Points, in no order, along strands that fork and pass close to each other.
Points whose rows are less than 5.17 apart are linked; no others are. Some points are linked to none.
Q552: [-1.87 -0.62 -0.36 -0.84  1.75 -1.56  2.94  1.60 -0.86 -3.02  0.76  0.63
 -1.87  2.85  0.42  2.40  0.21  0.70 -1.78 -4.20  0.57 -0.43]
Q268: [ 1.81  0.41  1.29  0.95 -0.92  1.77 -0.68 -2.64  0.29  1.30 -0.43  1.55
  0.32  2.24 -0.01 -3.06 -0.57 -2.17 -2.05  2.31 -1.19  1.47]
Q554: [ 2.27 -1.00  2.81  1.51 -0.60  1.98 -1.15 -2.68 -0.80 -0.64  0.23  2.51
  0.27  1.97  0.74 -1.25 -0.75 -0.52 -1.51  0.67 -0.65  1.20]
Q94: [-3.91  1.01 -2.18 -0.08  0.25 -1.30  1.83  1.67 -0.21  0.42 -1.46  0.90
 -0.13 -0.30  0.67  1.51  0.60 -2.83 -1.44 -1.38 -0.24 -0.30]
Q645: [-1.63 -1.15  0.79 -0.11  2.15 -0.65  2.91  0.10  1.09  2.19 -4.02  3.20
  0.74 -0.13  1.08 -1.41 -0.28 -4.46 -1.82  2.60 -1.19 -0.16]
Q151: [ 2.11 -2.49  2.38 -0.11  0.67 -0.16 -1.07 -1.07 -0.88 -0.24 -0.86  0.73
 -0.13 -1.01  2.97 -0.77  0.05  1.87  1.39 -0.06  0.95  0.64]
Q399: [ 1.22 -2.09  2.98  1.60  0.05  0.89  0.50 -1.63 -0.17 -0.28 -0.81  3.70
  0.20  1.76  1.08 -0.10 -1.28 -0.97 -1.79  1.18 -0.76  1.17]
Q153: [-3.76  0.79 -2.71 -0.89  0.64 -1.23  1.05  2.09 -0.09 -0.09 -0.91 -2.07
 -0.11 -1.37  0.29  1.11  1.44 -1.37  0.03 -1.87 -0.05 -1.05]
Q137: [-1.62  0.22  0.22  2.35 -0.35  2.79 -1.97  0.11 -1.97 -4.28  1.29 -0.60
  0.53  1.04 -0.25  2.95 -0.14  0.25  1.19 -2.10  1.19 -0.84]
Q194: [-0.04  0.01 -0.82 -0.64 -1.20 -1.09  0.06 -0.63  1.30  3.59 -1.69  0.85
 -0.40 -0.40  1.39 -1.47  0.01 -0.69  0.00  2.79  0.71  1.11]
Q799: [-1.94  0.87 -1.54 -0.57 -1.48 -1.40  1.60  1.73 -0.25 -0.53  1.93 -0.04
 -1.08  0.72 -1.22  3.08 -0.67  1.69 -0.62 -2.35  0.90 -0.23]
Q952: [ 2.53  0.84  1.16 -0.29 -0.54  0.02 -0.92  0.45 -0.76 -2.11  3.12 -1.14
 -0.12 -1.22 -2.58  1.79 -1.05  4.50  2.50 -0.45  0.75 -1.43]
Q766: [ 4.11 -0.23  1.08 -1.47 -1.45 -1.17 -0.30 -0.45  1.41  2.54  2.43  0.20
 -0.51 -0.80 -0.16 -0.38 -1.26  4.07  1.71  1.38  0.53  1.15]
Q567: [-2.03 -1.76  0.40  1.36 -0.58 -1.11  1.40  0.98 -0.01  0.22 -1.93  3.76
 -0.91  0.23  2.52  3.04 -1.02 -0.62 -0.19  0.56  1.09  0.79]
Q787: [ 2.19  0.40  0.49 -0.75  0.68 -1.17 -1.86  1.49  0.06 -0.83  0.21 -2.35
 -0.49 -3.80 -2.74 -0.61 -0.48  3.42  3.44  1.62 -0.43 -2.16]
Q181: [-3.44  0.16 -0.69  1.05 -0.16 -0.83  1.61  1.40 -0.33  0.37 -2.35  3.13
 -0.40 -0.16  1.60  2.23 -0.44 -2.58 -0.97 -0.01  0.21 -0.16]
Q802: [ 3.49  0.71  1.38 -0.85 -1.40 -0.04 -0.14 -0.99 -0.03  0.62  3.83  0.05
  0.03  0.58 -0.57  0.70 -0.83  3.80  0.15 -0.64  0.35  0.84]
Q436: [-1.44  2.99 -1.88  2.19 -4.02  2.08 -1.98 -0.51  0.80  1.15  0.65  1.19
  0.47  0.73 -1.84  0.26 -1.07 -2.37 -0.18  1.72  0.91  0.47]
Q971: [ 2.95 -2.37  1.33 -0.10 -0.34 -1.13  0.05 -1.70  1.56  2.62 -0.68  2.47
 -0.51  0.64  2.36 -1.05 -0.68  1.02 -0.59  2.31  0.20  2.60]
Q203: [-0.48  0.25  1.18  2.25 -1.12  2.60 -1.41 -1.07 -2.13 -3.62  1.64  1.24
  0.36  1.94  0.07  2.84 -0.72  0.96 -0.14 -1.75  0.99 -0.13]
Q897: [-2.62  1.66 -2.94 -0.83  2.28  0.53 -0.23 -0.14  0.73  1.89 -2.60 -1.91
  1.40 -0.92  0.66 -2.41  3.00 -5.20 -1.41  0.88 -1.26 -0.72]
Q227: [ 1.53 -3.09  2.13  1.18 -0.18 -0.39  0.43 -1.22  0.67  0.53 -0.79  3.78
 -0.43  1.01  2.23  1.04 -1.17  0.66 -0.70  1.54  0.41  1.90]
Q968: [-2.71  3.68 -3.18  1.41 -3.46  1.16 -1.85  0.96  1.09  1.13  0.73  0.01
  0.99 -1.06 -3.26  1.15 -0.57 -2.53  0.95  1.15  0.77 -0.42]
Q59: [-1.63  2.19 -1.96  0.16 -0.29  0.30 -0.13 -0.87  1.05  2.93 -3.03  1.28
  0.45 -0.04  0.62 -2.44  0.60 -5.11 -1.30  3.09  0.61  0.28]
Q322: [ 2.32 -0.62  1.31 -1.07  2.57 -0.47  0.99 -0.50 -1.84 -3.89  2.52 -0.88
 -0.06  2.10  0.74  0.72  0.86  2.69 -0.93 -4.89  0.59 -0.48]
Q316: [-0.25 -2.61  2.42 -0.41  2.04 -0.77  3.88 -0.29  1.35  2.09 -2.61  3.13
  1.11  0.91  0.27 -1.49 -0.82 -3.08 -2.24  2.11 -1.89  0.55]
Q269: [-1.82  2.43 -2.34  0.85 -2.17  0.77 -1.64  1.33  0.50  0.22  1.19 -1.37
  0.50 -1.37 -3.76  1.27 -0.56 -0.16  1.48  0.83  0.16 -0.94]
Q553: [-0.29  2.46 -1.88 -0.21 -1.50 -0.83 -1.29  2.03  0.71  0.31  1.10 -1.50
 -0.31 -2.43 -5.01  1.02 -1.07  1.77  1.81  2.15 -0.62 -1.77]
Q334: [-1.96 -0.02 -1.28 -0.69 -1.26 -2.18  1.29  2.40  0.04  0.28  0.31 -0.62
 -1.10 -1.57 -0.80  2.44 -0.62  2.41  1.33 -0.63  1.45 -0.70]
Q177: [ 0.74  0.54 -0.41 -1.24  0.45  0.49 -2.15 -0.42  0.41  1.27 -0.86 -3.20
  0.47 -2.07  0.24 -3.19  0.95  0.36  2.06  1.44 -0.14 -0.35]
Q457: [ 1.85 -1.78  1.63 -0.86  0.97 -0.85 -0.58 -0.06 -1.01 -0.56  0.05 -1.04
 -0.22 -1.78  2.15 -0.59  0.43  2.79  1.83 -1.21  1.00 -0.05]
Q267: [ 0.39 -1.17  0.88  1.14  3.13  2.35 -1.80 -0.79 -2.10 -4.89  0.95 -2.38
  1.00  1.45  0.81  0.49  1.84 -0.65  0.04 -4.12 -0.93 -0.51]
Q460: [ 0.76 -2.11  2.73  0.40  1.16  0.16  2.23 -1.25  0.69  1.16 -1.46  3.07
  0.64  1.53  0.03 -1.63 -0.91 -2.30 -2.51  1.55 -1.94  0.97]
Q582: [-0.05 -0.45 -1.21 -1.12  2.67 -0.99 -0.72  2.27 -0.13 -2.22  0.10 -5.61
  0.09 -3.04 -1.59 -0.36  1.83  1.86  2.96 -2.15 -0.78 -2.49]
Q532: [ 1.70  1.36  0.01  1.02 -3.54  1.61 -2.00 -1.51  0.69  1.54  1.20  0.63
 -0.25  0.75 -0.67 -1.02 -1.43  0.67  0.91  2.50  0.72  0.98]
Q280: [ 1.47  1.29 -0.11 -0.07 -1.08  1.61 -1.72 -2.25  0.31  1.83 -0.51 -0.59
  0.30  1.03  0.14 -3.86  0.09 -1.77 -0.70  2.30 -0.67  1.23]
Q178: [ 1.73 -1.54  1.11 -1.35  1.89 -1.31 -0.39  0.96 -1.06 -1.58  0.20 -2.94
 -0.04 -2.63  1.25 -0.96  0.92  3.18  2.50 -2.29  0.77 -1.14]
Q76: [-2.60  2.08 -2.13 -0.23  1.72  0.72  0.03 -0.44  0.67  2.07 -3.38  0.04
  1.25 -0.65  0.75 -2.43  1.79 -5.97 -1.62  2.07 -0.69 -0.64]
Q752: [ 0.61  1.10 -0.56 -0.77  0.47  1.27 -2.03 -1.69  0.28  1.84 -1.78 -2.36
  0.46 -0.53  1.05 -4.43  1.09 -2.07  0.37  2.31 -0.39  0.62]
Q545: [-2.55  0.48 -3.18 -2.01  1.35 -1.91  1.56  2.94  0.35 -0.53  0.14 -4.15
 -0.52 -1.29 -0.73  0.60  1.94  0.34  0.52 -2.75 -0.46 -1.56]
Q397: [-1.50 -1.17  1.03  0.21  2.13 -0.50  3.31  0.97 -1.30 -3.68  0.43  1.93
 -1.06  3.41 -0.07  2.47 -0.46 -0.45 -2.67 -3.56 -0.21 -0.45]
Q490: [-0.20  0.92  0.29  1.01 -1.25  1.76 -0.95 -0.71 -0.99 -1.11  1.96 -0.07
  0.23  1.21 -0.55  0.88 -0.16  0.46 -0.95 -1.13 -0.28  0.36]
Q119: [-2.28  1.22 -2.60 -1.80  1.45 -0.86  0.44  0.37  0.57  2.23 -1.54 -2.70
  0.72 -1.66  0.70 -2.09  2.59 -2.28 -0.86  0.20 -0.92 -0.65]
Q934: [ 3.11 -0.65  2.05 -0.97  1.38 -1.02  1.55 -1.13 -1.14 -1.58  3.14  0.64
 -0.16  2.30  0.53  0.79  0.17  3.07 -2.20 -3.59 -0.08  0.89]
Q200: [-0.86 -0.55  0.40  1.68  1.43  2.63 -2.69 -0.43 -1.85 -3.90  0.54 -2.55
  1.00  0.49  0.36  1.17  1.39 -0.72  1.27 -2.71 -0.39 -0.71]
Q704: [ 0.42 -1.21  0.91  0.26  3.24  1.15 -0.17 -0.21 -2.21 -5.34  1.03 -1.68
  0.12  1.99  1.00  0.88  1.48  0.64 -0.36 -4.87 -0.03 -0.88]
Q341: [ 0.58  1.75  0.24  2.50 -3.82  2.88 -2.10 -1.76  0.06  0.29  1.24  1.91
  0.11  2.03 -0.80 -0.13 -1.27 -0.82 -0.75  1.68  0.32  1.00]
Q744: [ 1.28 -1.41  0.60 -1.09  0.04 -1.53  0.38 -1.07  1.18  2.98 -1.32  0.89
 -0.35 -0.32  2.13 -1.77  0.22  0.46 -0.58  1.85 -0.05  1.83]
Q127: [-0.27 -2.20  0.88  1.55 -1.56 -0.50  0.14 -0.26  0.26  0.29 -0.70  3.49
 -0.80  0.43  2.38  2.84 -1.29  1.12  0.44  1.16  1.62  1.26]
Q637: [-1.18 -1.12  1.66  1.19  1.86  1.39  1.11 -0.72 -0.06  0.46 -4.08  2.75
  0.99  0.39  1.24 -1.98 -0.44 -4.68 -1.01  2.53 -1.44 -0.42]
Q216: [-2.14  0.59 -1.47 -0.44  0.07 -0.87  1.78  1.73 -0.83 -1.92  1.58 -0.53
 -1.02  1.66 -0.52  2.53  0.19  0.71 -1.24 -3.57  0.45 -0.37]
Q746: [ 1.44 -0.93 -0.20 -0.94 -1.82 -2.09  0.43  0.68  1.67  2.68  1.13  0.50
 -0.90 -1.27  0.03  1.22 -1.21  3.50  1.62  1.71  1.12  0.96]
Q929: [ 2.72  1.48  0.22  0.60 -3.10  1.94 -2.75 -1.29  0.68  0.90  1.24 -0.49
 -0.33 -0.33 -1.64 -1.67 -1.69  1.36  2.32  3.12  0.76  0.31]
Q308: [-1.19  0.76 -0.51  0.04  0.05  0.91 -0.51 -0.32 -0.58 -0.01  0.42 -0.83
  0.34  0.63 -0.03 -0.54  0.92 -1.20 -1.30 -0.97 -1.28  0.36]
Q685: [-0.56 -1.30  2.49  1.24  1.57  1.50  2.72 -0.63 -0.82 -1.88 -0.04  2.54
  1.05  2.52 -1.20  0.13 -0.76 -2.45 -3.19 -1.03 -2.41 -0.13]
Q272: [ 0.92  0.61 -0.10 -0.23 -1.49 -0.60 -1.51  1.03  0.57  0.33  0.30 -0.84
 -0.51 -2.85 -2.54  0.36 -1.26  2.85  2.98  2.35  0.58 -1.27]
Q864: [-0.54 -0.43 -1.15 -0.68 -2.39 -2.51  0.74  1.77  1.60  2.35  0.30  0.65
 -0.98 -1.99 -1.04  2.36 -1.28  2.84  1.90  1.70  1.56  0.04]
Q642: [-0.60  2.17 -2.12 -0.39 -1.77 -0.29  0.19 -0.90  1.65  4.02 -1.79  1.20
  0.14  0.34  0.19 -2.21  0.15 -3.23 -1.32  3.19  0.67  0.96]
Q828: [ 3.63 -0.10  1.63 -1.46  0.28 -0.99  0.89 -0.65 -0.69 -0.37  3.53 -0.25
 -0.25  0.92  0.41  0.64 -0.09  3.87 -0.56 -2.65  0.20  0.74]
Q371: [ 1.41 -0.06  0.31 -1.11  1.42 -0.74 -1.05  1.47 -0.39 -1.67  1.02 -3.65
  0.04 -2.86 -1.46 -0.44  0.51  3.16  2.86 -1.09 -0.19 -1.90]
Q520: [-0.53  0.75 -0.75 -0.80  0.15  0.46 -1.16  0.07 -0.17  0.34  0.36 -2.75
  0.37 -1.11 -0.18 -1.03  1.07  0.23  0.59 -0.55 -0.68 -0.34]
Q306: [-0.69 -0.24 -2.52 -1.60  2.89 -1.05  0.30  2.35  0.46 -1.86  0.38 -6.05
  0.05 -1.82 -1.11 -0.22  2.75  0.69  1.75 -3.29 -1.35 -2.01]
Q135: [ 0.16  0.17 -1.68 -0.62 -2.55 -1.68 -0.06 -0.02  2.31  4.34 -1.37  1.20
 -0.63 -1.03  0.80 -0.47 -0.84  0.09  1.20  3.98  1.91  1.21]
Q207: [-0.27 -1.91  2.07  0.01  2.54  0.04  2.58 -0.03 -1.44 -2.73 -0.19  1.41
 -0.17  2.01  0.43  0.55  0.02 -0.83 -2.64 -2.66 -1.40 -0.13]

Follow the links from the first point to the second, and from the first to the third. Name the last point that the two ways share.
Q306; Q269; Q457 | Q371
Q567; Q460; Q135 | Q227
Q582; Q744; Q460 | Q227
Q280; Q744; Q637 | Q399
Q436; Q151; Q306 | Q371

A fork is a point with three links, a tip a point with one. Leave the first point through the second and follow the links. Name the first fork or tip that comes.
Q766; Q746 | Q685
Q177; Q752 | Q399
Q119; Q897 | Q194
Q968; Q436 | Q929

A fork is a point with three links. Follow the links from the first point to the second and name the forks in between, in order.
Q744; Q153 | Q227
Q181; Q135 | Q227, Q194
Q269; Q306 | Q371
Q194; Q637 | Q227, Q399
Q76; Q399 | Q194, Q227
Q316; Q752 | Q399
Q268; Q744 | Q399, Q227
Q897; Q280 | Q194, Q227, Q399
Q752; Q59 | Q399, Q227, Q194
